A landscape with many valleys, sampled at points; each row gives a point and its height.
From any point a ball rolls to the lowest of the 2 points nearest to it. It stops when none of these is lower. Distance is the straight distance between rows; heights are no part of it.
J_760: [104 157 147 174  61 150 163  84 106  84 144 103 116  58 105  85 138 125
 204 150 140 181 120 179  81 105 150 114 131 152 154 106  98  59 125 157
  92 144 113 170 158 168  49 122 134  67 135 129 150 123 172 125 127 118
 139 151 123 178 102  89 175 111  95 135 105 138 134 152]  height 9.3
J_78: [142 115 110  94 130 113 102 171 107 143 111 136 146 152 150 153 108  99
 129 127 104  77 133 124 158 157 107 185 179  95 108  95 142 173  83 104
 119 166 192  78  94 108 205 163 123 188 144 102 123 105 115 143 167 145
 112 110 138 121 142 183  91 141 143  98 155  81 170 128]  height 56.2
J_265: [119 100 119  99  88  84 118  70 196 145 141 139  97 121 143 119 131 112
 133 124 117 109  87 188 183 113 121 118 126  98 103 214 142 176 158 178
 172 146 137 117 136 163 174 119 118 143 207 144 169 169 217 152 146 115
 109 118 135 121 107 147 104 131 132  69 121  82 109 170]  height 55.6
J_406: [159  90 168 147 206 110 109 125 153 139  75 122 162 153 155 171 112 149
  69 106 106 170 119  89 135 128 121  70  82 110 129 129 140 142 144 103
 152  87 103 100 148 120  95 127 139 160 113 131 119 170  93 136  94 119
 128 122  81  81 138 120 126 102 156 150 109 177  78 107]  height 54.5
J_734: [182 119 131  88 128 130  91 132 123  85 108 124 164 146 145 134 115 140
 119 131 122 106 153 135 174 116  91 143 120 107  80 131 144 165  91 118
 104 136 178  82 122  95 178 155 126 170 160  98 132 100 121 157 152 149
 110  64 145 167 140 185 114 127 135 126  94 134 136 135]  height 48.4
J_229: [104 171 138 115 121 130 134 139 139 150  68 154  79 134 118 125 103 105
 138 135 140  72 176  70 106 155 110 193 131 165 117 113 129 115  62  72
 106  95 152 118  75  90 136 196 133 160  96 138 107 102  91 149 125 116
 133  85 153 128 140 152  96 111  62 126 187 132 149  57]  height 49.1
J_21: [117 116 150 184 163 159 167  45 103  87 142  81 158  87 112  84 143 128
 177 114 152 111 127 115  94 152 135 150  68 149 170 110 132 143 128 181
 114 116 136 123 148 156 123 125 111 122 119 111 112 168 155 145 151 131
 122 130  84 156 155  73 128 151 173 119  51 133 126 190]  height 48.6
J_773: [114 167  88 181 125 116 181 122 110 136 167 124 122 142  96 118 141 136
 136 107 155 148 149  93 113  94 136 122 130 183 163  94 109  89 159 141
 143 106  66 197 154 141  90  89 146  88  73 145 115 118 119  80 149 128
 127 161 140 112 123  77 105 160 125 149  99 118 169 136]  height 30.5
J_765: [164  90 143 141 142 157 141  64 120  15 126  85 195 134  93 141 115 194
 121 110  72 133 121 157  63  98 134  62 121 103 126 151 148 147 123 202
 123 128 193  86 136 171 161  85 125 119 143 109 113 160 146 157 111 153
 127 168 140 156 147  98 137 138 184 145 107 185  78 163]  height 34.6
J_45: [ 85 139 106 140 133 135 146 133 176 135  94 140 103 127 113 149  92 125
 122 124 107 168 128 105 131 130  99 126 135 128 102 123 151 154 149 145
 150 141 102 130 110 149 140 125 146 159 120 149 133 120 145 164 114 145
 140 136 107  99  81 127  98 110 122  93 144 129 150  51]  height 14.7
J_150: [131 146 109 127  88 125 134  86 143 107 128 122 117 109 116  86 117 125
 159 146 125  97 143 149 160 109  73 143  82 147 104 157 151 142 111 163
 105 117 150 114 113 125 173 167 112 178 169 110 139  95 166 160 160 116
 115  54 127 170 100 154 108 147 101  94  90 119 143 126]  height 56.4
J_615: [ 92 160 117 168  90 156 159 105  88  68 136  69 148  69 119  97 142 132
 186 137 116 133 134 146 126  92 102 150 112 128 144 102 114 154 124 179
 100 160 132 125 111 167 143 103 113 113 156 108 122  72 152 152 171 157
 150 127 134 183 121 118 119 151 143  85  81 117 179 125]  height 25.4
J_156: [104 175  61 159  87 150 168 112 115  93 187  98 103 148  89  91 145 144
 141 123 125 111 168 136 130  72 123 118 145 187 149 111 108  67 139 145
 115 117  96 175 143 125 105 112 112  62  99 138 128  73 117  56 147 114
 119 146 164 152 118  87 110 175 109 144 105 101 185 124]  height 36.6
J_15: [147  98 173 134 211  97 109 160 123 189 128 142 159 120 161 158 122 120
 101 135 163 172  66 111 160 164 125 114 114 127 174 124 139 152 149 102
 195 127 105 130 150 123 111 126 129 166 113 161 106 172  84 119 121 104
 132 134  47  67 145 124 125 113 183 144 104 135 121 161]  height 49.2
J_655: [142 109 160 140 137 150 165  38 111  80 117  94 167  82 110  82 112 126
 173 128 139 101 117 165  85 146 116 130  72 129 149 155 150 154 113 195
 120 125 169  86 149 151 127 141 119 155 159 118 120 179 175 169 148 144
 140 115  98 163 151 109 127 151 145 110  86 146 118 207]  height 51.0
J_118: [113 159 145 137 155 129  98 157 128 143 100 138 122 180 118 145 121 165
  88 118 138 140 193  76 140  99 132 105 108 171 129 136 102  35 119  64
  96  90  79 156 127  92  66 137 150 119 104 129 119  89  80  90  75 118
 122 108 150  95 109 122 123 118 106 188 119 171 123  53]  height 37.1
J_490: [ 90 149  73  96  79 135 137 238 113 170 136 148 132 140 123 151 111  89
 108 148 105 105 123 116 136 140 155 144 248 116 131  81 114 115 105  84
 114 177 124 124  97 127 138 123 125 118  97 115 112  83 112 100 133 156
 152 175 155 113 122 162 164 107 110 128 224  80 186  84]  height 36.3
J_226: [172  81 141 104 135 104 119  74 157  99 155 124 161 134 142 121 144 156
 115 119 108 134  95 173 147 115 114  84 108 112 115 190 152 120 144 152
 146 107 134 111 161 128 133  95 126 137 166 130 140 175 153 128 120 118
  89 125 125 137 138 139 150 132 159 143  94 155  85 176]  height 51.6
J_703: [184  94 164 143 150 136 123 132  97 182 171 147 139 108 136 106 182 118
 111 126 194 136  83 151  80 193 151 124 121 122 199 117 106 134 144 104
 151 120 126 126 142 115  97 127 113  84  81 140 120 191 104  96 109  93
 111 171  86 110 175  80 181 118 156 156 113 141  55 224]  height 43.4
J_664: [129 122 123 152 181 137 137  70 124 100 122  84 146 127 131 120 132 136
 157 102 157  91 149  93 152 150  91 165  63 138 150 144 145 162 125 149
 125 122 152 121 138 126 159 136 102 158 136 111 140 130 149 158 151 131
 141 105 119 130 160 105  64 166 167  94  75 102 137 138]  height 2.0
J_562: [ 97 125 100 103  81  72 141 105 184 165 169 129  84 100 145 104 140  92
 157 143 148 114  73 179 170 160 136 133 140  99 147 176 109 175 157 159
 167 145 111 142 134 162 147 110 111 123 181 151 165 158 218 119 152  98
 111 151 128 112 117 136 118 149 120  70 154  79 110 187]  height 57.2
J_119: [150 134 111  76  78 133  72 243  83 128 108 149 141 111 150 138 137 101
 137 129 102 154 112 159 150 130 162 127 207  77  98  71 105 133  83  78
  87 159 165 109 107 130 141 140 151 119 150 106 141  94 127 128 130 167
 125 151 141 173 136 195 200  82 129 141 177 133 117 109]  height 43.5
J_783: [ 93 118 143 107  82 131 124 153 115 132 137 140 120  96 135 127 143 115
 157 141 126 113  96 172 121 158 164 135 165  99 123 130 130 182 129 148
 133 160 162 108 121 158 152 109 137 118 149 125 144 141 176 146 115 143
 127 175 112 140 123 159 150 112 123 102 167 111 106 148]  height 12.7
J_386: [104 145 143 126 131 116 148  91 175 152  99 140  88 112 141 114 121  93
 132 146 136 150 124 108 120 142 118 131  78 160 114 159 150 124 128 126
 134  94  81 175 119 132 104 157 144 152 126 158 143 141 142 171 106 102
 135 102  95 104 118 119 112 101  86 111 136 128 105 115]  height 31.4
J_96: [202 109  98  88 137  95 120 122 114  79 132 134 194 177 117 136 110 153
 102 119  84 106 145 135 176  56  73 103 138 138  86 154 146 123 114 128
 119 123 175 114 136  85 179 155 108 155 151  99 115 104 101 113 163 142
 124  83 165 147 117 145 102 155 151 144  72 143 169 126]  height 44.8
J_688: [ 74 142  81 152 119 110 163 137 181 159 110 130  67 128 118 138 115 125
 125 144 131 158 148  79 167 107  98 159 141 165 110 105 121 147 149 149
 160 143  91 165  99 146 163 115 132 149 133 141 144  77 149 163 146 136
 141 118 132 109  77 130  75 141 105  56 110  96 192  47]  height 1.5
J_509: [118 157 151 104 144  75 115 152 145 144  95 136 115 117 138 124 114 106
 131 179 135 196  95 131 178 129  83 139 107 116 100 128 135 106 131 105
 143 133  99 149 134 140  97 144 147 209 157 135 131 102 128 155 159 139
 165  46  82 143  62 155 115 106 141 123  63 131 169  72]  height 56.6
J_824: [ 81 118 146 120 100 138 118 187 133 149 102 140 104  88 152 141 132 112
 155 147 117 197  92 146 118 139 161 138 144  81 106  92 116 152 150 126
 131 158 128 122 119 174 126 111 158 115 137 135 148 120 151 173 100 163
 141 148 119 142  97 162 167  89 116  72 146 110 115  81]  height 20.9
J_18: [ 85 133 117 159 146 131 140  74 206 131 128 131  65 158 130 115 136 132
 116 103 147 137 143  88 144 122 108 128  73 160 116 164 123 133 152 156
 137 103  78 165 118 119 124 126 123 132 106 148 147 134 154 145 104 107
 110 110 142  97 125 113  78 149 113 105 134 107 131  93]  height 28.8
J_604: [135 122 117  77 120  95 128 135 128 151 121 161 144 150 122 129  79  95
 124 129 118  59 124 131 161 144  97 172 163 113 124 165 140 157 102 125
 121 134 167  97 124  97 190 187 119 208 149 144 115 153 108 126 163 116
 143  98 135  91 144 141  88 141 127 126 148 119 165 164]  height 55.2
J_866: [144 120 165  74  81 141  87 198  90 125  74 148 114  84 135 134 128 119
 154 156 102 172  94 191 107 129 141 131 131  64  66  82 117 132 101  99
  89 139 163  87 109 136 116 163 159 161 155 132 145 124 124 181 106 150
 133 102 114 191  93 203 207  84 111 120 131 152  98  93]  height 49.5
J_507: [116 150  98 117  68 155  98 243  99 154 128 135 121 122 139 131 143  93
 129 143 118 133 132 142 117 131 187 138 223  75 125  63  85 112 116  67
  80 171 126 129 100 129 117 122 143  83 129 108 121  57 114  96 126 164
 142 167 147 150 139 170 193  86 104 128 188 100 158  84]  height 40.2
J_302: [139 114 137 132 184 140  84 180 117 136 104 130 151 170 144 184 153 167
  72  91 134 176 155  93 130 118 153  62 133 102 131  85  97 107 138  78
 129 123 104 136 127 104 101 101 135  92  98 127 143 128  84 107  72 126
 123 165 130 116 140 130 123 113 141 169 151 146  91  80]  height 13.7
J_849: [135  79 159  98 143 118 129 123 164 139  94 158 137 130 138 156  89 129
  49 131 108 180  98 133  76 157 148  49 150 120 136 188 156 108 133 139
 148  90 107  95 145 124  93 132 153 154 105 170 125 211 109 133  83 103
 132 167 100  59 113 113 174  67 126 170 216 175  54 160]  height 59.4
J_404: [137 115 109 105 157 129 101 173 140 113  90 131 145 169 127 173 103 141
  84 126  87 102 133 100 132 134 123 147 184  89 109 134 147 173 102 123
 121 155 192  84  92 128 200 129 114 157 130 110 134 109 127 143 123 144
 127 141 145 121 141 156 108 122 141 105 166 107 134  84]  height 58.1
J_151: [119 127  85 152 150 117 142 132 110  96 161  97 126 143 117 128 119 129
 131 134 127  82 155 102 160 116 100 154 149 141 147 107 133 157 123 138
 130 144 157 133 108 117 172 119 100 122 122 101 114  86 129 121 157 150
 132 132 143 124 127 123  99 171 163  83 105  98 196 112]  height 35.8
J_772: [132 156 163 109 136  98  96 181  98 132 102 114 143  85 158 133 156 124
 162 153 121 208  85 164 161 111 115 131  92  80 107  78 132 125 126  96
 121 135 106 145 136 137 100 131 160 141 156 127 139  91 128 165 131 148
 138  66  79 155  91 173 154 105 158 114  76 138 146 106]  height 54.2
J_211: [153 135 146  96 150 131  71 180 157 142  85 160 122 188 151 174 132 157
  68 111 114 146 163  94 149 117 131  97 121 109  93 133 102  91 125  74
 115 100 130 118 106  90 129 122 132 128 117 124 132 111  88 125  88 124
 111 106 158 117 115 161 108 112 102 166 179 155  99  72]  height 23.6
J_601: [127 128 127 153 144 147 116 127 118  68 100  90 143 135 133 150 138 162
 127 115  86 150 164 134 130  95 147  97 132 112 109 100 109 138 144 143
 121 139 151 130 122 131 129  74 127  90 130  92 125  94 132 156 111 156
 138 142 148 169 116 140 122 118 157 123 101 136 133  76]  height 35.6
J_853: [205 113 122 113 122 111 113  99 121  57 166 127 189 157 118 121 121 176
 115 130  90 144 107 169 172  61 112  74 118 118 101 157 144 118 131 141
 134 105 145 124 165 114 138 126 126 143 150 103 119 132 113  90 141 131
 118 100 133 139 115 133 137 151 160 162  71 168 145 166]  height 48.5
J_696: [116 155 124  86 122 113 136 166 149 159  93 160  97 143 114 147  83 100
 116 137 114  81 149  90 129 147 101 189 167 138 100 150 151 150  93 112
 108 130 156 101  92 116 167 170 129 199 122 149 124 134 104 153 128 124
 136 102 156 107 111 146 108 132 113 115 189 124 147  96]  height 52.6
J_572: [169 118  93 156 190 131 137 101 104  74 138  98 184 189 103 132 133 181
 116 105  88 115 164  90 161  76  99 106 110 150 142 112 136 125 133 142
 145 104 146 137 150 108 134 103 106 120  97 107 107 107 115 109 146 144
 118 123 158 130 134  89  86 185 189 158  54 139 169 110]  height 44.0
J_197: [161 139  80  76 110 101 135  94 151  95 175 127 124 196 119 111 149 136
 102 125 111  60 160 134 177  86  88 108 131 148  95 185 119 129 152 138
 137 117 167 121 118  88 179 122  89 104 151 111 129  92 126  71 157  80
  91 104 225 142 131 134  81 192 117 156 114 113 157 152]  height 48.8
J_290: [ 70 159  94 190 132 110 173 127 189 170 140 118  70 120 128 121 127 126
 136 126 160 185 129  94 154  84 121 133 108 193 116 114 126 104 174 141
 158 131  48 197 119 158 107 107 141  92 130 146 134 102 157 145 137 117
 126 136 128 105  95 110  81 141  96  94  90  91 164  67]  height 14.5
J_962: [122 133 108 163 181  96 153  80 142 141 150 122 128 133 105 114 138 149
 123 105 161 111 125  78 183 139  82 154  79 164 142 128 147 146 146 130
 160 118 111 146 120 117 153 140 104 176 116 127 112 142 126 127 152 128
 140 104 125 102 135  91  63 191 156 114  66 115 180 128]  height 14.0
J_403: [ 82 128 130 128 141 132 119 131 219 211 129 153  54 132 163 167 124  96
  91 120 161 122 117  90 130 179 142 157 120 135 134 152 127 150 153 126
 165 126  85 152 104 109 141 138 157 128 128 158 168 155 144 151  88  89
 100 150 126  77 159 135  92 108  87  78 220  74  89  99]  height 13.2
J_148: [139  82 128 140 146 163 157  84 114  66 126  98 202 132  81 148  94 168
 125 121  94  80 124 142  68 119 148 108 167 101 158 151 140 194 140 192
 138 142 187  89 134 148 168 106 111 125 127 131 107 181 126 142 116 143
 139 197 129 123 159  96 123 136 171 123 139 151  95 174]  height 29.0
J_660: [158 142 147 162 139 143 167  81  76 102 135 118 161 109 105  89 130 131
 166 143 141 121 125 136 104 128 120 143  95 148 159 112 141  96 117 152
 123 107 135 153 168 127  89 150 112 143 103 133 109 139 124 111 160 131
 148 109  85 136 128  91 145 135 160 153  70 147 130 201]  height 45.2
J_125: [114 136 147 113 103 117 155  85 122 118 118 138 107  77 126  72 113 108
 189 161 117 117 111 166 127 155 103 171  70 133 116 167 153 148 109 155
 106 128 156 117 123 163 138 173 141 189 150 135 143 135 169 176 151 121
 137  73  95 154 114 145 128 145 103 102 100 129 114 162]  height 55.3
J_458: [128 182  75 119  82 151 158 109 125  90 167 120 111 183  87 101 133 144
 132 134 122  81 190 109 133  78 102 140 121 182 128 161 119  37 127 123
 117 105 101 159 135  87 104 131 100  75 108 127 109  60  92  45 141 101
 120 108 205 146 104 118 107 179 110 178 119 121 182 111]  height 41.2
J_753: [164  88 181 131 184 143 103 128 158 161 111 154 138 156 159 180 131 130
  51 105 120 158 124 101  96 160 152  71 106 134 153 159 138 129 139 117
 155  92  96 106 138 104  94 123 138 127 101 148 136 197  74 116  70  87
 115 156 100  66 153 114 119  87 138 177 186 172  54 128]  height 57.0
J_142: [168 121 112  57 114 109  96 210  87 128  68 132 171 159 143 166  91 104
 133 141  72  88 141 133 153 110  94 153 215  75  68  90 161 177  80 106
 117 188 210  54 101 103 209 167 127 178 149  93 113 122  92 146 177 175
 131 117 169 144 146 177 137 121 129 129 144 119 169 105]  height 54.0
J_325: [ 90 119 113 137 118 136 127 144  90 144 141 118 135 115 129 139 106 100
 163 132 140  77 128 136 114 169 146 181 175 115 163 117 131 187 125 152
 129 168 168 102 112 140 161 124 123 130 138 119 116 141 150 140 126 150
 140 173 110 107 160 113 109 141 133  78 174  78 147 159]  height 20.6
J_523: [ 76 167  79 138 103 156 151 187 107 153 127 116 110 142 120 161 113  80
 140 127 125  75 147 108 121 158 158 185 215 113 135  63 121 161  91 113
 101 191 149 113  79 134 178 131 122 118 108  89 110  75 115 124 160 176
 139 165 147 116 138 149 125 117 103  99 190  81 190  85]  height 31.7
J_294: [103 148 147 169  62 163 142 130  74  82 117  94 141  56 108  94 140 126
 204 129 128 146 118 180  94 101 147 148 120 119 143  90 112 102 112 158
  75 151 138 135 126 171  86 133 132  83 146 108 118  98 156 154 151 163
 154 117 105 188 121 109 170 110 122 123  85 142 142 133]  height 18.4
J_859: [177 100 129  70 100 129  97 148 118  88  77 142 146 149 118 134  98 140
 126 122  70  94 169 149 138 109  91 135 176 104  58 139 159 165  71 134
 102 160 225  69  89 112 212 170 125 164 156  87 118  83 103 155 153 137
 114  81 179 153 125 186 157 112 105 120 137 149 133 118]  height 51.4
J_348: [151 155 162  98 129 131  61 180 135 164  83 141 118 179 160 162 151 161
  76 112 118 137 183  94 151  99 132  83  97 127  86 151 100  33 121  52
  69  77 101 133 119  70  76 133 133 107 111 131 137 101  66  99  64 101
 112  89 149 137 100 168 148  92  87 205 142 176 105  49]  height 30.9
J_524: [132 124 149 121 118 117 117 123 134 173 144 161 108 121 159 104 135  94
 126 141 166 134 116 125 145 159 137 143  98 137 131 140 126  98 105 114
 126  99  96 161 144 106  98 163 140 146 126 137 127 128 124 115 137  96
 132  81 109 114 134 137 140 109 118 146 136 130 111 169]  height 36.8
J_776: [101 157 132 147  50 164 165  88 117 122 171 127 112  75 104  82 137 121
 168 143 134 133 126 165  40 141 173 125 150 144 153 130 111  84 125 154
 107 128  99 166 155 140  43 132 140  67 133 155 115 152 147  95 123  97
 132 167 128 155 111  92 163 115  79 148 157 146 105 179]  height 18.5
J_767: [ 67 123 122 126  92 152 131 140 172 179 149 160  70 125 138 146 127 100
 134 126 154 108 119 117  93 183 178 164 150 129 126 146 127 151 147 130
 134 130  93 143  87 139 145 127 141  96 129 146 139 137 144 142 101  98
 110 181 144  96 124 122 129  92  68 100 223  94  90 121]  height 20.7
J_167: [ 99 157 118 114  67 164 157 100 143 125 170 142 100 109 105 106 128 116
 138 143 146  84 139 142  43 163 164 121 155 151 150 161 116 100 127 139
 107 133 112 134 111 126  93 145 119  80 134 149 140 130 151  87 111  97
 110 150 169 144 131 113 162 128  74 137 202 138  86 165]  height 25.5
J_549: [185 111 163  57  74 122  60 205  76 108 102 142 140 112 150 123 115 122
 136 157 116 137 121 187 133 120 129 140 173  79  54  96 124 134  83  90
  71 155 193  81 115 129 149 172 147 151 160  90 134 119 123 153 136 160
 124  89 147 188 145 200 212  96 112 149 137 159  96 136]  height 46.7
J_86: [118 118 164 151 182 139  97 104 164 208 126 149  82 139 174 167 159 133
  70 104 168 157 157  74 136 157 150 124  65 144 146 137 106 114 136  85
 139  99  74 141 113  93  96 127 130 109  95 142 152 159  84 120  75  92
 112 138 117  87 163 117  95 111 115 150 155 121  75  99]  height 27.0
J_166: [136 119  96  80 102 112 119 109 198 114 125 127  75 143 133  96 134 137
 125 134 103  95 163 136 172  89  82 143 112 155  50 182 150 129 103 153
 106 116 156  97 101 124 190 139 113 171 183 121 151  82 151 155 144 102
  96  56 189 152 109 170 109 142  83  98 121 125 127  99]  height 53.9
J_339: [103 116 167 135 185 113 108 124 180 199 148 146  67 124 169 168 152 103
  92 115 183 149 100  87 142 162 138 130  80 150 142 147 135 148 148 112
 173 118  59 146 127 107 116 147 144 143 115 156 145 159 122 142 103  95
 111 137  88  63 153 114  82 129 105 108 140 115  96 100]  height 21.0
J_455: [133 133 152 158 123 147 140 115  94 135 161 130 117  59 144 103 152 100
 175 126 186 128  97 168  85 180 168 161  99 135 153  99  99 113 126 127
 120 146 116 148 160 155  81 127 135  85 119 120 111 148 144 117 124 123
 136 147 100 146 160 104 174 124 132 132 130 127 109 196]  height 36.4
J_258: [154 126 170  94 100 115  90 209  91 117  80 123 147  91 165 135 130 144
 141 152  96 214  85 181 159 111 133 102 127  57  71  78 110 116 131  89
 106 166 146 122 120 150 105 115 166 144 171 113 140 110 134 165 112 170
 147  99  86 179  77 189 197  80 136 138  91 154 110  84]  height 51.9
J_681: [ 83 151 124 124  92 159 137 123 147 164 112 159  48 120 141 111 124 107
 135 126 153  87 163  82 105 166 149 185 108 164 126 123 128  93  96  99
  93 113  94 149  90 103 116 154 135 121 112 128 135  98 119 141 109 100
 128 115 166 131 120 146 121 111  55 114 200 119 112  77]  height 45.4
J_511: [ 94 126 109 174 146 145 126 123 110  85 119  78 115 113 132 124 161 150
 165 121 114 123 155 112 145  98 115 141 137 138 124 103 115 150 132 159
 123 155 149 124  95 138 157  71 111  84 139  79 140  64 150 156 141 173
 117 135 151 173 133 137 109 155 148  76  89  95 169  75]  height 30.8
J_987: [151 107 143 161 128 131 137 115  93 146 180 119 141 110 129  97 181 129
 146 115 172 146 102 162  75 135 169 103 125 119 173 101 106 104 164 118
 134 129 106 155 169 134  78  92 133  49  94 135 139 168 130  86 124 125
 113 177 114 146 159  77 177 127 137 153 120 145  95 193]  height 40.1
J_890: [111 123 153 127 104 135 144  56 136  83 124  98 107  49 124  72 138 111
 203 145 120 105 105 186 103 148 118 136  73 129 127 162 141 181 132 195
 107 132 165 104 123 186 158 143 127 155 192 134 147 160 202 184 146 127
 126  94  98 166 140 121 120 150 127  76  86 113 105 190]  height 53.3
J_328: [119 157  65 108 108 114 171  86 155 123 184 132 100 181 102  91 147 122
 108 134 151  62 176 117 163 105  93 143 109 179 128 169 137  99 125 139
 133 114 102 153 126  95 158 132  90 122 127 142 131  84 124  60 142  80
  98 101 196 142 122 128  66 181 105 140 146 111 163 126]  height 45.6
J_848: [107 122 122 128 126 123 130 123 165 141 118 149 135 139 122 151 106 138
 110 111 123 146 110 127 123 130 146  92 132 127 132 148 149 140 155 151
 156 117 109 134 144 143 132 111 141 135 128 155 130 172 144 152 105 118
 132 169 108  94 111 115 116 115 130 130 170 126 109 114]  height 23.7
J_407: [158 134 148 176 165 130 143 153  69 135 140 137 176 124  95 135 131 154
 119 124 136 175 121 122 112 117 141  92 141 126 171  66 101  79 144  93
 135 110 112 151 179 129  47 118 144  95  81 134 103 147  78  81 130 147
 151 149  98 118 133  73 179 131 164 179  89 166 136 148]  height 31.0
J_810: [149  77 156 105 115  99 134  94 168 141 127 152 153 137 136 156 107 115
  69 144  97 177  69 176 104 133 123  42 160  90 134 196 162 131 167 168
 169 120 124  92 164 181 107 105 143 153 136 176 123 235 153 135 103 111
 113 172  87  82 106 121 170 106 153 161 163 161  58 190]  height 61.5
J_46: [105 128  94 105 142 157 108 161 132 100 103 112 123 170 111 149 123 140
 105 125  63 117 168  86 110 114 150 108 200 104 118 130 136 176 130 133
 137 165 170 107  86 124 172  80 109  88 111  98 141  75 118 121 114 147
 132 167 194 130 128 143 120 132 101 113 190  98 145  58]  height 60.3
J_625: [114 121 105 167 129 125 147 126  91  85 140 113 185 132  86 137  94 144
 137 137  95 130 113 125 118 115 125 126 147 128 147 102 134 136 145 165
 159 135 127 129 151 153 128 102 134 120 131 135  99 130 140 108 153 171
 155 155 105 129 113 105 113 140 170 127 100 125 155 126]  height 29.6
J_528: [193 116 129 152 121 123 142 131  73 132 168 136 169 123 105  93 165 125
 129 136 153 164  84 163  99 121 135  95 137 122 172 105 108  85 152 101
 157 113 114 140 182 132  60 108 129  91  86 143 110 162  95  60 153 135
 133 166  94 120 137  79 180 142 174 177  79 155 126 216]  height 36.5
J_924: [135 108 154 154 157 182 127  72 112  38 116  72 166 113 128 129 137 189
 135  87  88 124 175 127  90  95 132 101 109 121 124 114 114 140 139 187
 107 126 168 111 131 141 138  83 104  86 116  94 123 116 151 159 114 153
 126 157 162 179 158 117 128 128 161 125  95 156 116 123]  height 39.7
J_729: [122 163 157 123 168  88 133 139 105 153  97 134 133 122 120 133  84 107
 148 156 135 170  80 102 179 129  92 134 100 123 137 111 165 115 126 100
 175 119  81 138 129 143  88 167 153 202 114 150 116 132  84 153 166 144
 162  68  73  99  82 113 131 120 145 152  70 148 183 109]  height 59.0
J_723: [166 105 150 162 178 137  86 174  89 121 125 118 166 160 120 138 156 174
  92  91 140 159 151 124 115  85 159  82 118 108 153  88  84  78 171  74
 125 110 118 131 172 117  79  88 128  59 100 110 129 133  72  79  92 135
 128 163 124 132 141 111 172 127 154 180 111 163 102 113]  height 23.0
J_996: [154  74 123 105 135  73 105  82 187 133 156 116 128 153 141 139 140 134
 108 114 125 120  90 170 176 128 112  78 121 105 116 212 137 161 166 160
 158 125 137 103 151 134 174  94 113 147 170 144 164 192 166 123 140 104
 123 138 139 115 132 136 116 163 153 105 125 111  94 206]  height 53.7
J_466: [172  90 172 142 177 115 139 135 103 164 149 158 170 126 125 152 117 118
 101 118 158 136  92 122 104 173 125 111 135 133 198 124 133 145 145 115
 174 121 122 118 169 124 118 130 120 154  82 154 101 197  87 113 126 110
 141 157  82  72 161  76 161 115 161 161 114 141  96 200]  height 46.5
J_839: [126 150 120 119  98 123 128 133 145 160 145 151  90 144 141 114 131 116
 109 141 149  99 146 117 121 126 124 135 106 158 106 166 126  85 110  87
 114  88  86 151 130 100 117 152 115 134 127 132 132 114 113 104 103  91
 127  72 161 125 119 139 123 126 102 149 170 136 139 109]  height 41.3
J_183: [167 142 149 145 118 108 165 106  50 129 165 144 175 107 100  83 120 116
 145 154 149 152  99 158 105 125 117 125 129 150 168 122 123  57 115 105
 143 105 114 166 196 127  47 157 136 137  96 140  99 147 104  82 155 124
 135  96  78 120 119 100 170 143 148 202  69 166 148 217]  height 41.1
J_448: [133 105 135 141 126 136 141 138  82  95 119 102 200 112  91 146  98 138
 135 135 104 128  90 152  87 127 153 114 168  88 148 107 143 172 136 175
 139 157 174  98 141 173 148 108 138 110 128 124 103 157 131 122 118 173
 159 193 111 130 141 104 147 115 173 126 136 123 113 154]  height 22.8
J_64: [120 136 162 142 193 140 110 139 144 168  91 144  91 168 149 169 115 144
  94 113 137 153 173  58  92 132 155 104 100 165 134 123 115  89 130  81
 122  78  80 155 113 102  81 135 140 107  80 156 131 131  77 130  72  99
 138 131 134  92 145 118 106  97  96 167 161 154  96  57]  height 33.1
J_880: [161 108 157 122 180 122  87 144 108 142 126 141 164 128 163 132 141 143
 111 112 140 168  86 134 158 143 131 104  98 103 130  99 117 139 142  93
 161 111 118 119 161 124 114 124 124 145 122 113 107 162  97 126 110 144
 136 129  82 116 141 129 141 104 168 150 103 146 112 138]  height 51.7
J_836: [ 78 144 136 125  81 150 149 144 137 195 146 176  72  85 136 140 135  88
 136 148 167 119 135 117  68 184 197 171 157 143 162 128 110 118 102 119
 107 115  93 169 118 110  95 161 153  86 107 161 133 152 144 131 114 113
 138 180 129  93 130 106 171  80  64 135 221 123  86 127]  height 27.1
J_544: [167 111  71 131 144 118 140 100 111  87 164  96 163 166 107 116 137 164
 124 112 105  86 139 123 155  82  93 123 133 147 142 146 121 126 145 135
 135 144 160 130 142 122 172  89  98 118 144 108 113 103 133  88 173 150
 132 132 161 144 126 101  86 186 186 115  77 110 189 144]  height 40.0
J_922: [149 118  99 101 125 116  99 100 179  98 144 117 105 160 147 104 171 146
 115 127 125  87 155 137 188 110  99 119 101 137  80 180 142 141 131 138
 127 132 153 103 108  93 176  87  87 114 177 108 148  97 173 113 132 100
  91  80 194 160 155 179  89 167 111 111 107 110 114 145]  height 51.5
J_8: [ 79 146 158 135  73 156 139 133 102 164 166 149  89  67 139 107 145  85
 170 147 179  96 124 149  67 180 185 188 129 138 174  98 116 110 108 117
  85 123 106 150 126 132  85 156 133  99 120 135 113 125 138 132 131 121
 137 130 120 140 146 110 170  94  87 128 161 119 110 160]  height 32.2
J_630: [ 98 179 105 179 147 118 164  90 158 158 155 131  85 120  98 120 126 116
 138 125 163 167 139 102 151 105 126 136  88 199 154 127 124  80 151 127
 156 111  30 199 154 137  81 121 150 142  96 164 132 125 142 111 135 124
 128 118 101 101  96 103 100 145 111 135  99 117 154 124]  height 23.1
J_295: [ 74 141  87 152 162 162 136 166 108 155 108 104 121 115 133 149 121 101
 156 109 157  67 143  94 109 178 160 216 171 108 153  65 142 193 102 129
 111 185 168 106  78 140 183 122 111 118 106  83 134  97 124 135 145 158
 143 178 121 123 183 133  88 131 109  60 169  53 170 100]  height 26.9
J_737: [119 123 111 153 186 120 132  81 161 137 142 114 126 156 146 114 153 151
 110  86 152 140 129  78 166 126 114 134  61 159 116 133 131 125 158 125
 161 100  78 157 139 110 115 109 123 125 113 145 131 138 139 130 127 105
 113 117 112  92 145 103  72 162 150 118  75 126 134 114]  height 22.3

Where does a ball stop that starts at each point below?
J_150: J_688
J_772: J_783
J_604: J_664
J_890: J_302

Call two points neighbours if one is among the 2 nearest of the other. Go from one point of each pair to the other, from neighbour to neighbour, staying as low as possible. Name the highest point that can't be avoided.
J_448, J_760: J_151
J_664, J_688: J_386
J_403, J_302: J_118
